A landscape with many valleys, sampled at points; each row gives a point and its height.
From any point a ball rolls to the lowest of the 2 points nearest to it. It stops when none of these is lower. Distance is the straight distance between rows; heights are no part of it.
<884>: 19, 12, -24, -16, 48, -13, 22, -27, 2, -18, 28, -9, 26, 21, 45, 20, 9, -15, 0, -9, 46, -23, -16, -76, -47, 16, -26  height 471
<801>: -27, -7, 9, 41, 19, -33, 15, 6, 0, 39, 9, 6, 21, 3, -22, 7, -5, 30, -15, -23, 10, -7, -28, -5, 2, 25, 39  height 284
<232>: 34, 14, -18, 0, -15, -15, -21, 18, 35, 31, -11, -9, 10, -20, 15, 10, -4, 6, -52, 4, -37, 3, -1, 47, 26, 1, 70  height 410
<148>: -15, -24, 19, -21, 19, -13, 6, -8, 33, 9, -45, 10, -18, 23, 34, 40, 39, 38, 48, 10, -31, 14, 7, 2, -11, 2, 41  height 642
<121>: 17, 6, -55, 21, -30, -7, -21, 19, 19, 1, 11, 13, 48, -47, -20, -22, -4, 25, -26, 15, -22, 28, -39, 9, -9, 24, 19  height 268
<959>: 2, 36, -42, -13, 2, -25, -11, 5, -3, -4, 23, 7, 29, -10, 3, 21, 11, 41, -31, -16, 24, -17, -42, -31, -36, 33, -13  height 500
<773>: 0, -4, 15, 2, -24, 15, -12, 13, -2, -7, -47, -11, 18, 11, -34, 16, 24, 15, -52, -9, -21, -38, -11, 42, 1, 15, -17  height 565
<235>: -39, 30, 2, 7, 37, -43, 29, -10, -9, 44, 31, 11, 4, 9, -9, 3, -16, 32, -33, -17, 14, -1, -6, -32, 11, 33, 24  height 322
<516>: -16, -35, -20, 0, 18, 5, 16, -38, -45, -1, 39, -13, 38, 6, 5, 3, 14, 1, -2, 29, 47, -27, 25, -30, -4, 12, -35  height 430
<126>: 2, -5, -47, 3, 43, -9, 17, -13, -22, -5, 29, 26, -11, -15, 27, -1, 11, -5, 44, 39, 34, 23, -34, -37, -54, -10, -18  height 329
<347>: -10, -5, 17, 19, 6, -33, 22, 43, 2, 12, -23, 20, -47, 22, -13, -7, -27, -36, 37, -16, -5, 16, 11, 31, -12, 1, 35  height 824
<462>: 17, 3, -34, -13, -6, 20, -5, 6, 17, -50, 13, 12, -33, 5, 16, -32, -12, -38, 28, 2, 35, 17, 17, 10, -35, -14, -45  height 72
<220>: 28, 18, 5, -35, 18, -9, 6, -5, -8, -32, 10, -36, 31, 45, 31, 52, 13, -16, -24, -23, 12, -30, -18, -56, -7, 10, -17  height 496
<155>: -7, -5, -49, -7, 33, 23, 7, -35, -2, -31, 56, 20, 9, -17, 39, -19, 7, 1, 7, 30, 52, 19, -13, -19, -52, -14, -21  height 366
<814>: -37, -18, 12, 43, 48, 42, 31, -33, -16, 25, 49, 20, 11, -29, 20, -31, -12, 17, 7, 44, 61, -9, -29, -5, 6, -29, 20  height 710
<1243>: 27, 31, -36, 24, -70, 1, -49, 69, 13, -9, -21, 41, 7, -59, 1, -17, -30, 30, -1, 6, -1, 7, -52, 7, -20, 8, -7  height 166
<844>: 8, -7, -6, 14, 8, -17, -16, 24, 48, 38, -10, -9, 17, -10, 20, 15, 2, 12, -20, -2, -44, 33, -18, 15, 8, -12, 100  height 432
<576>: 31, 28, -9, 7, -67, -12, -41, 50, 8, -18, -14, 25, -5, -46, 12, 2, -39, 26, -24, 18, 1, -11, -16, 33, -1, 0, 3  height 113
<374>: -11, -28, 4, 0, -14, -15, -51, -44, 5, -4, 34, -34, 66, -7, -18, 9, 28, 30, 32, -24, -26, -2, -16, 5, 1, -7, 21  height 266
<118>: -29, -6, 20, 12, 14, 25, 41, -27, 9, 3, -16, 8, -12, 22, 20, 23, 23, -1, -13, 30, 10, 6, 36, 37, 27, 10, -8  height 604
<747>: -8, -34, -11, -15, 14, -34, -39, -25, -2, -24, 21, -16, 26, 2, -9, 22, 21, 23, 54, -19, -11, 8, -1, -16, -11, 7, 7  height 230
<367>: 7, -10, -15, -4, 26, 16, 30, -19, -24, 9, 34, -10, 43, 17, 16, 13, 25, -8, -3, -5, 68, -44, -1, -66, -21, 23, -28  height 450
<1049>: -24, -1, 16, 2, -9, -18, -16, 5, -12, 8, 17, -14, 12, 7, -68, -27, -11, -3, -1, -33, -11, -19, 32, 33, -9, -11, -11  height 185
<601>: 51, 8, -23, 4, -9, -15, -35, 18, 20, -4, 29, -12, 36, -11, -20, -15, -17, -24, -5, -45, -13, -26, -24, 26, -14, -11, 23  height 323
<234>: -13, -38, 15, 8, -21, 8, 29, -22, 16, -29, -46, 18, -7, -9, 7, -20, 19, -18, 49, 16, -16, 34, 6, 38, -37, 21, -29  height 299
<1072>: -39, -6, 8, 51, 42, 7, 55, 3, -4, 38, 29, 47, -14, -5, 9, -20, -13, 3, 7, 32, 34, 28, -45, -26, -3, -11, 7  height 742
<782>: 52, 24, -26, 10, -44, -10, -56, 3, -8, -8, 20, -5, 27, -41, -28, -38, -28, -6, -24, 13, -19, -8, 10, 27, 35, -32, -19  height 260
<1003>: -3, 9, -7, 8, -36, -8, 25, 63, 3, -30, -67, 30, -44, -26, -1, -2, -18, -21, 41, 4, -17, 41, -40, -5, -66, 25, -8  height 309
<845>: -19, -13, 11, -12, -9, 6, 22, -2, -13, 4, -3, 6, -24, 5, -29, -32, -10, -14, -13, 8, -7, -3, 38, 55, -14, 22, -31  height 603
<440>: 41, 37, -15, 10, -4, -9, -10, 35, 10, -36, 6, -3, 1, 19, -10, -2, -10, -22, -13, -43, 41, -34, -8, -46, -8, 6, -25  height 141
<999>: 32, 18, 28, 4, -33, 9, 5, 43, -39, -29, -16, 1, -51, 17, -7, -10, -26, -24, -45, -6, 26, -30, 26, -10, 26, -1, -39  height 523
<1246>: 21, 16, -1, -10, 7, 13, -32, 5, -16, -56, 0, -22, -21, 31, -12, -3, 8, -19, -18, -35, 12, -6, 13, -43, 14, -12, -50  height 201
<222>: -35, -54, 14, 38, -5, 23, 33, -50, 1, -9, -14, 15, -3, -15, 25, -13, 12, -3, 52, 45, 2, 28, 2, 40, -12, -2, 1  height 335
<1010>: -6, -5, 30, -29, -18, 13, -30, 14, 40, -17, -56, -15, -30, 23, -12, 10, 31, 18, 23, -20, -26, -14, 42, 14, 49, -12, 7  height 313
<358>: 25, 32, 3, -32, -3, -21, -21, 26, 1, 6, 1, -13, -16, -6, 2, 21, -9, 25, -42, -11, -28, -20, 17, 46, 22, 4, 48  height 390
<889>: -8, -5, 35, -14, 16, -16, -6, -7, 40, 7, -36, -13, 10, 24, 26, 64, 35, 40, 9, -11, -18, -12, 19, -11, 16, 3, 40  height 656
<1293>: 29, 3, 18, -42, -40, 7, -8, -3, 7, -20, -28, -21, -66, -11, -5, -17, -23, -25, 26, -6, -13, 5, 64, 28, 23, 9, -42  height 873
<261>: -3, 19, 19, 10, -20, 12, 39, -5, 30, 11, -39, 10, -90, -12, 12, -14, -32, -9, 25, 8, -10, 48, 29, 3, 24, 33, 1  height 551
<858>: -3, 19, 39, 3, -22, 8, 20, 13, 8, 7, -42, 1, -74, 13, -5, -7, -40, -7, -17, 12, -5, 2, 49, 16, 56, 22, -1  height 520
<372>: 62, 3, -39, 41, -20, 10, -10, -21, 35, 23, -33, -20, 68, -3, -7, -9, 31, -41, -42, 20, -39, 0, 14, -16, 1, -4, 17  height 271
<784>: -46, 6, 9, 24, 24, 5, 58, -3, -3, 27, -7, 46, -45, -27, -7, -36, -32, -13, 1, 42, -6, 62, -37, 10, -8, 3, 13  height 774
<646>: -16, -4, 18, -43, 14, -1, -3, -20, -39, 9, 16, -33, 3, 31, 8, 51, 27, 28, -8, -7, -5, -19, 2, -69, 50, 7, 1  height 522
<192>: -15, 17, 9, -26, -7, 64, -3, -23, 20, -44, 13, -14, -28, -30, 35, -28, -15, -22, -26, -8, 51, 9, -10, 29, -13, -16, -19  height 593
<769>: -21, -21, 18, 22, -34, 8, -34, -1, 24, 11, -21, -7, 18, -33, -39, -22, 9, 36, -28, -5, -34, 22, -13, 39, 25, 12, 32  height 332
<718>: 24, 23, 35, 8, -18, -49, -24, 36, -27, -7, 18, 3, -20, -27, -33, -33, -50, 7, -34, -13, 13, -40, 22, 10, 37, -2, -5  height 463
<770>: -17, 19, 6, -43, 21, -22, -7, 9, 4, 23, 5, -17, -22, 20, -12, 15, 1, 31, -19, -29, -28, -12, 38, 7, 45, 11, 28  height 367
<1206>: -40, 28, 12, 9, 43, 30, 31, -21, -19, 6, 47, 2, -23, 7, 21, -24, -11, -2, -57, -2, 29, 11, 11, -29, 54, -8, -19  height 401
<177>: 3, 19, -8, -5, -6, -63, -23, 56, -18, 5, 12, 10, -42, -32, -34, -29, -61, -5, 25, -19, -15, 23, -6, 3, -12, 2, 38  height 473
<739>: -10, -17, 11, -30, 32, 27, 15, 1, -50, 10, 29, -28, -6, 56, -24, 3, -12, -28, -60, -27, 3, 1, 20, -37, 41, -32, -25  height 690
<353>: -9, -1, -8, 40, -1, -17, 19, 39, -4, -2, -21, 32, 11, -16, -20, 1, 20, 20, 27, -8, 16, 18, -54, -48, -41, 21, 15  height 184
<1043>: 25, 1, 18, -26, -29, -27, -24, 23, 16, -17, -16, 0, -57, 24, -16, -11, -12, -25, 37, -20, -32, -16, 52, 48, 5, -14, 2  height 858
<1155>: -18, -65, 0, 18, 24, 23, 8, -25, -22, -4, 31, 7, 46, -4, -26, -13, 27, 7, 37, 23, 29, -26, 26, 3, -25, 0, -42  height 453
<907>: -46, -4, 7, 18, 14, -31, 58, 35, -25, 10, -24, 30, -42, -6, -23, -29, -23, -39, 26, 18, -13, 56, -15, 15, -11, 5, 33  height 800
<622>: -51, -16, 20, -3, -18, -20, -11, 9, 9, 13, -26, -1, -21, -29, -18, -9, 3, 56, 1, 7, -36, 40, 1, 23, -2, 34, 52  height 373
<851>: -4, 38, 13, -28, -4, 43, 21, -19, 44, 2, -1, 10, -97, -21, 27, -29, -23, -5, 18, 8, -10, 42, 16, 2, 43, 21, -2  height 579
<237>: -14, -22, -9, 27, 29, -21, 44, 8, -12, 16, -7, 36, 31, 2, -1, 18, 11, 23, 12, 18, 25, -10, -32, -16, -36, 27, 7  height 239
<1060>: 68, -5, -27, 42, -26, 2, -27, 10, 15, 30, -42, -8, 26, 0, -13, -16, 15, -29, -51, 43, -45, 0, 52, -9, 26, -26, 9  height 247
<366>: -30, 0, -11, -32, 20, 9, -6, -28, -36, -9, 23, -13, -18, 24, 18, 35, 34, 37, -15, 15, -4, 13, 33, -42, 41, 12, -29  height 503
<200>: -12, 5, 5, -1, 2, -21, -19, -25, -7, 43, 28, -25, 55, 10, -51, -13, 0, -5, -13, -35, -17, -39, 5, 30, 0, -24, 12  height 145
<642>: 8, 37, -59, 27, -37, -7, -32, 47, 24, 3, -12, 18, 4, -52, -4, -12, -21, 34, -25, 15, -16, 48, -71, -11, -9, 4, 20  height 223
<499>: 5, -5, -19, 57, 30, 49, -17, -39, -12, -11, 33, -10, -24, -25, 25, 15, -11, 26, 49, 83, 28, -2, -16, -29, -17, -24, 8  height 411
<1304>: 28, 34, -14, 2, -38, -6, -11, 46, -9, -14, -3, 35, -30, -12, -12, 5, -27, 25, -23, -9, 30, -18, -8, 8, -14, 31, -30  height 40
<778>: -27, 48, -29, -20, 28, 7, 14, -2, -25, -3, 41, 19, -32, -10, 6, -13, -17, 10, -58, 16, 21, 23, 4, -25, 11, 22, -35  height 443
<1177>: -11, -27, 41, 20, 0, -10, -16, -27, 21, 64, -16, -28, 63, 27, 28, 47, 1, 2, 18, -28, 1, -31, 3, 1, 8, 3, 56  height 680
<96>: 41, 25, -33, -22, -30, -16, -53, -1, 5, -18, 28, -20, 30, -25, -22, -15, -2, -4, -13, -18, -35, -18, -5, 34, -3, -22, -11  height 292
<957>: 17, 12, -5, -46, -3, -13, 2, -8, -25, 9, 17, -41, 52, 34, -14, 29, 11, -23, -59, -40, -13, -50, -22, 14, 0, -4, 7  height 144
<473>: -1, -2, 23, 17, 12, -2, 27, 0, -3, 33, 5, -22, 32, 49, -11, 16, -3, -24, -35, -45, 34, -43, 3, -13, 19, -6, -14  height 658
<1261>: -14, -33, 16, 48, 29, -18, 11, -26, 3, 30, 20, -6, 18, 42, 27, 25, -11, -9, 47, -8, 33, 7, 20, -38, 7, -6, 8  height 99
<1269>: -24, -23, 29, 46, 24, 14, 45, 8, 8, 21, -9, 9, 27, 45, -18, -13, 8, -26, 0, -14, 28, -21, 22, 18, 6, -22, -18  height 639
<396>: -23, -7, 25, -59, 16, 10, -2, 10, 3, 10, -26, -14, -28, 43, 1, 17, 37, 26, 7, -20, -38, -13, 28, -5, 90, 1, 0  height 341
<1341>: 10, 16, -25, -19, 5, -51, -23, 26, 17, -21, -15, 8, 14, -7, 25, 38, 1, 6, 43, -18, -46, 34, -50, -5, -63, -5, 36  height 393
<1061>: -5, -4, -4, -22, 1, -22, 0, -26, -10, 23, 45, -28, 58, 7, -18, 6, 6, 2, -21, -43, 1, -40, -10, 18, -14, 22, 17  height 112
<786>: 5, -1, 27, -37, -12, 27, -28, -5, 12, -51, -53, -23, -41, 27, -7, 16, 30, 10, 12, -13, -23, -3, 38, -9, 36, 15, -44  height 285
<158>: -3, 3, -18, -22, -5, -1, -8, 3, 24, -63, 0, 12, -5, 16, 27, 7, 5, -13, 33, -7, 5, 15, 26, -7, -54, 15, -57  height 131
<144>: -18, 44, -16, -41, 25, -1, -1, -13, -7, 5, 31, 6, -60, 7, 10, 7, 9, 33, -17, 0, 5, 31, 30, -30, 42, 6, -25  height 477
<1113>: 11, 11, -9, -48, -14, 66, 8, -19, -11, -36, 5, -12, -52, -2, 26, -21, -16, -40, -40, 18, 9, 5, 27, 30, 18, -8, -40  height 566
<512>: 10, -6, -9, 10, -12, 10, -45, -62, 26, 5, 5, -34, 90, -9, -25, -8, 36, -5, 9, -21, -36, -14, -25, -4, 6, -22, 3  height 294
<980>: -38, -28, 20, 37, 29, -30, 6, -12, -2, 38, -4, 12, -12, 16, 10, 17, -2, 19, 45, 17, -10, 44, 12, -20, 3, -6, 32  height 165
<653>: 17, 10, 24, -21, -13, -7, -22, 9, -31, -5, 2, -31, -14, 21, -37, -1, -3, -15, -22, -27, -23, -49, 30, 25, 6, -48, -12  height 229
<468>: 1, -10, -23, 16, 25, -26, 15, -22, -42, 38, 33, 23, -8, -22, 14, 30, 9, -12, 52, 72, 7, 35, -51, -59, -41, -28, -4  height 283
<555>: 12, -5, 4, -36, -11, 38, 15, 19, -44, -9, -25, 5, -9, 18, -39, -23, 4, -30, -40, -5, 8, -42, 16, 22, -14, -17, -78  height 461
<15>: -6, 21, -19, -9, -32, 14, 42, 12, -2, 12, -14, 23, -64, -37, 23, -28, -46, -34, 34, 14, -1, 59, -24, 14, -33, 16, -14  height 198
<314>: 18, 7, 26, -18, 18, -9, -1, -33, -12, -5, 3, -36, 40, 40, 36, 59, 23, 7, -3, -3, 9, -36, 0, -71, 25, 6, 5  height 513
<428>: -38, -14, 31, 6, 20, 49, -8, -32, 1, -30, 31, -9, -28, -24, 39, -21, -3, -1, 17, 11, 55, -1, -25, 27, -8, -32, 15  height 629
<1005>: -1, 22, -43, -16, 27, -14, 20, -3, -25, -7, 30, 14, -6, 10, 14, 11, 16, 7, -42, -2, 21, -9, 3, -15, -17, 19, -27  height 472
<1059>: 38, 22, 25, -25, -48, 17, -42, 0, -19, -11, -45, -26, -17, -3, -30, -11, 4, -10, -26, -15, -52, -50, 4, 42, 20, -53, -8  height 219
<774>: -1, -27, -21, 34, -22, 15, -22, 15, 30, 1, -17, -7, 51, -49, -29, -21, 26, 16, -34, 12, -30, 22, -33, 29, -2, 13, 21  height 300
<463>: 19, 35, -19, 22, 3, -3, -3, 21, 20, -21, -11, -3, 46, -5, 2, 24, 24, 25, -36, -6, 18, -23, -50, -26, -17, 32, 0  height 525
<69>: -8, 13, 34, -9, 9, 13, 9, 5, -33, 37, 21, -47, 10, 53, -19, 21, -6, -36, -27, -56, 9, -26, 9, -42, 40, -22, -9  height 674
<201>: 17, 31, 8, 2, -17, -36, -51, 36, 2, -3, 34, -6, -16, -23, -29, -29, -44, 19, -7, -27, -22, 5, 7, 7, 40, -7, 28  height 429
<901>: -6, -22, -11, -15, 19, -13, -16, -26, -3, -45, 6, 8, 5, 11, 24, 24, 24, 21, 57, 27, 9, 16, 19, -20, -39, 2, -26  height 183
<1029>: -21, -32, 13, -25, 17, 5, 5, -17, 19, 1, -8, 15, -47, 24, 26, 1, 24, 7, 61, 12, -17, 32, 38, 26, 13, -2, 15  height 624
<435>: 8, -5, 17, -20, -15, -32, -7, 38, 21, -19, -32, 10, -56, 4, -6, 1, -16, -13, 49, -19, -22, 26, 28, 21, -15, -11, 31  height 842
<878>: 2, 3, -12, 22, -25, -23, 10, 52, 14, -17, -19, 34, -1, -10, -26, -3, -5, 16, 12, -15, 12, 3, -41, 10, -27, 28, 6  height 120
<1287>: 16, 19, 44, 9, -21, -20, -7, 33, -16, -1, -25, 10, -51, 12, -19, -8, -31, -4, -20, -12, -3, -28, 49, 0, 49, 0, -16  height 495
<616>: 23, 9, 23, -43, -6, 17, -7, 4, -6, 27, 3, -48, 21, 32, -14, 43, 0, -9, -46, -38, -42, -30, -16, 7, 50, -33, 27  height 174
<839>: 12, -24, -25, -27, 28, 22, 43, -3, -7, -8, 32, 40, 31, 4, -2, -9, 38, -15, -7, 17, 24, -17, 13, 34, -46, 14, -39  height 420
<912>: -23, -14, 2, 26, 39, -28, 10, -15, -21, 46, 23, 20, -25, -2, 10, 13, -7, 12, 57, 49, -6, 35, -21, -58, 2, -27, 24  height 225
<751>: -16, 14, -1, -41, 10, 31, 19, -42, 43, 0, 0, 6, -70, -17, 39, -21, 10, 6, 58, 10, -21, 42, 22, 23, 34, -2, 3  height 605
<1073>: -44, 18, 26, 7, 44, -5, 30, -11, -19, 35, 29, -5, 1, 39, -8, -7, -24, 13, -46, -25, 9, 2, 43, -33, 52, 7, 6  height 362
<637>: 37, 32, -3, -31, -22, 30, 10, 16, -15, -40, -1, 3, -62, 19, 22, -11, -24, -34, -44, 13, 27, -2, 24, -8, 19, -12, -45  height 547
<996>: 4, 17, -16, 4, 5, -30, -30, 21, 35, 9, -20, -9, 10, -30, 25, 23, 7, 3, 26, -5, -50, 48, -44, -9, -24, -9, 74  height 428
<659>: 8, -12, 28, 13, 9, -2, -8, -5, 54, 27, -36, -23, 42, 26, 42, 50, 15, 13, -10, -19, -10, -19, 0, 5, -2, -13, 58  height 668
<1095>: -23, -8, 28, 7, -12, -7, 20, 1, 11, 8, -38, 7, -11, 25, -20, 8, 5, 11, -17, -2, -7, -15, 27, 54, -3, 24, -7  height 584
<746>: 8, -19, -25, -4, 11, -38, 22, -13, -25, 21, 35, 6, 53, -7, 12, 33, 5, 17, 32, 4, 13, -16, -45, -34, -59, 25, 33  height 276
<93>: 1, -23, -23, -43, 7, 46, 18, 6, -20, -8, 10, 10, 18, -6, -40, -30, 33, -26, -29, -6, 22, -43, 24, 33, -35, 0, -68  height 441
<610>: 48, 17, 14, -15, -78, -7, -53, 19, -5, -13, -36, 7, -1, -39, 23, 2, -21, 11, -33, 23, -24, -28, 6, 51, 24, -7, 3  height 156
<287>: -5, 5, 17, 11, 0, 4, -4, 4, -2, -20, -33, -10, 37, 13, -18, 39, 33, 29, -42, -12, 7, -36, -31, -5, 20, 15, -3  height 548
<685>: 2, 4, -2, -38, -10, 50, -16, -16, -6, -67, -12, -15, -36, 25, 20, 4, 28, -17, 10, -3, -3, 22, 24, -44, 18, 2, -75  height 248
<364>: -49, -11, 30, 16, 24, 42, 12, -9, -12, -2, 41, 21, -19, -59, 18, -38, -15, 27, 19, 25, 56, 2, -60, -4, -33, -30, 15  height 672
<843>: 47, 8, -18, 18, -36, 9, -53, -3, 23, 19, -20, -7, 6, -23, -12, -35, 5, -18, -25, 21, -55, 11, 37, 23, 44, -29, 15  height 221
<684>: 17, 18, -25, -13, -32, 31, 24, 2, 18, -40, -7, 19, -54, -29, 32, -31, -52, -37, 34, 3, 13, 41, -3, 32, -39, -2, -28  height 138
<1192>: -30, -40, 12, 35, 33, -4, 60, 19, -8, 57, 24, 32, 54, 18, -14, -14, -13, -24, 19, -24, 34, -5, 1, 9, -8, 5, 8  height 659
<870>: 37, -3, -27, 35, -16, 23, -19, -52, 27, 18, -20, -26, 91, 9, -19, -27, 24, -42, -21, -2, -45, -9, -14, -17, 10, -8, -14  height 291
<983>: 0, -19, -33, -18, 44, 34, 35, -17, -14, -4, 61, 22, 29, -14, 14, -36, 20, -18, -11, 12, 63, 4, 2, -2, -36, -11, -13  height 395
<705>: 61, 22, 21, -24, -50, 15, -52, -5, -7, 14, -41, -14, -3, -27, 0, -10, 8, -3, -34, 21, -63, -19, 25, 40, 46, -48, 6  height 191
<394>: -33, -47, 11, 28, -9, -3, 15, 31, -24, -16, -13, 12, 13, -11, -48, -37, 18, -19, 47, -6, 3, 8, -16, 11, -27, 12, -17  height 512
<94>: -10, -10, 10, 20, 25, 33, 41, -15, 10, -26, -21, 9, -11, 35, 14, 5, 13, -30, -13, 3, 37, -8, 19, 16, 20, -16, -25  height 619
<664>: -24, -36, 3, 33, 0, -5, -13, 1, -13, -26, 9, -2, 33, -12, -50, -18, 30, 10, 36, -6, 11, -8, 0, -7, -17, 7, -44  height 482
<392>: 6, -15, -8, 3, 5, -35, -16, -28, 16, -4, -2, -13, 70, -24, 27, 26, 13, 13, 15, 6, -9, -2, -57, -18, -41, 22, 47  height 307
<1144>: -16, -22, 1, -1, -35, -1, 43, 17, 8, -21, -57, 14, -40, -28, 6, -9, -15, -28, 36, 16, -13, 51, -15, 17, -43, 33, -19  height 259
<1161>: 45, 14, -31, -14, 7, -42, -25, 25, 31, -34, 9, -3, 28, -1, 16, 18, -16, -6, 10, -21, -20, 3, -22, 12, -42, -9, 29  height 358
<686>: -8, -28, -5, 43, 32, 36, 15, -37, -18, -13, 6, 21, 0, -12, 35, 12, -2, 9, 51, 81, 25, 3, -15, 9, -25, -20, 7  height 374
<682>: -12, -35, -7, 63, 32, 14, 40, -18, -23, 54, 27, 11, 27, 20, 26, 8, -24, -13, 53, 29, 52, -3, -5, -38, -18, -3, 18  height 154
<726>: -30, -33, 25, 17, -5, -28, -29, -35, -3, 69, 20, -35, 63, 13, 16, 32, -8, 24, 30, -2, -6, -11, 1, -17, 21, 15, 48  height 692

Where does a ball stop that starts at each point below?
<784>: <1287>
<770>: <1304>
<739>: <1304>
<996>: <705>
<555>: <1261>
<1177>: <1287>
<1206>: <1304>
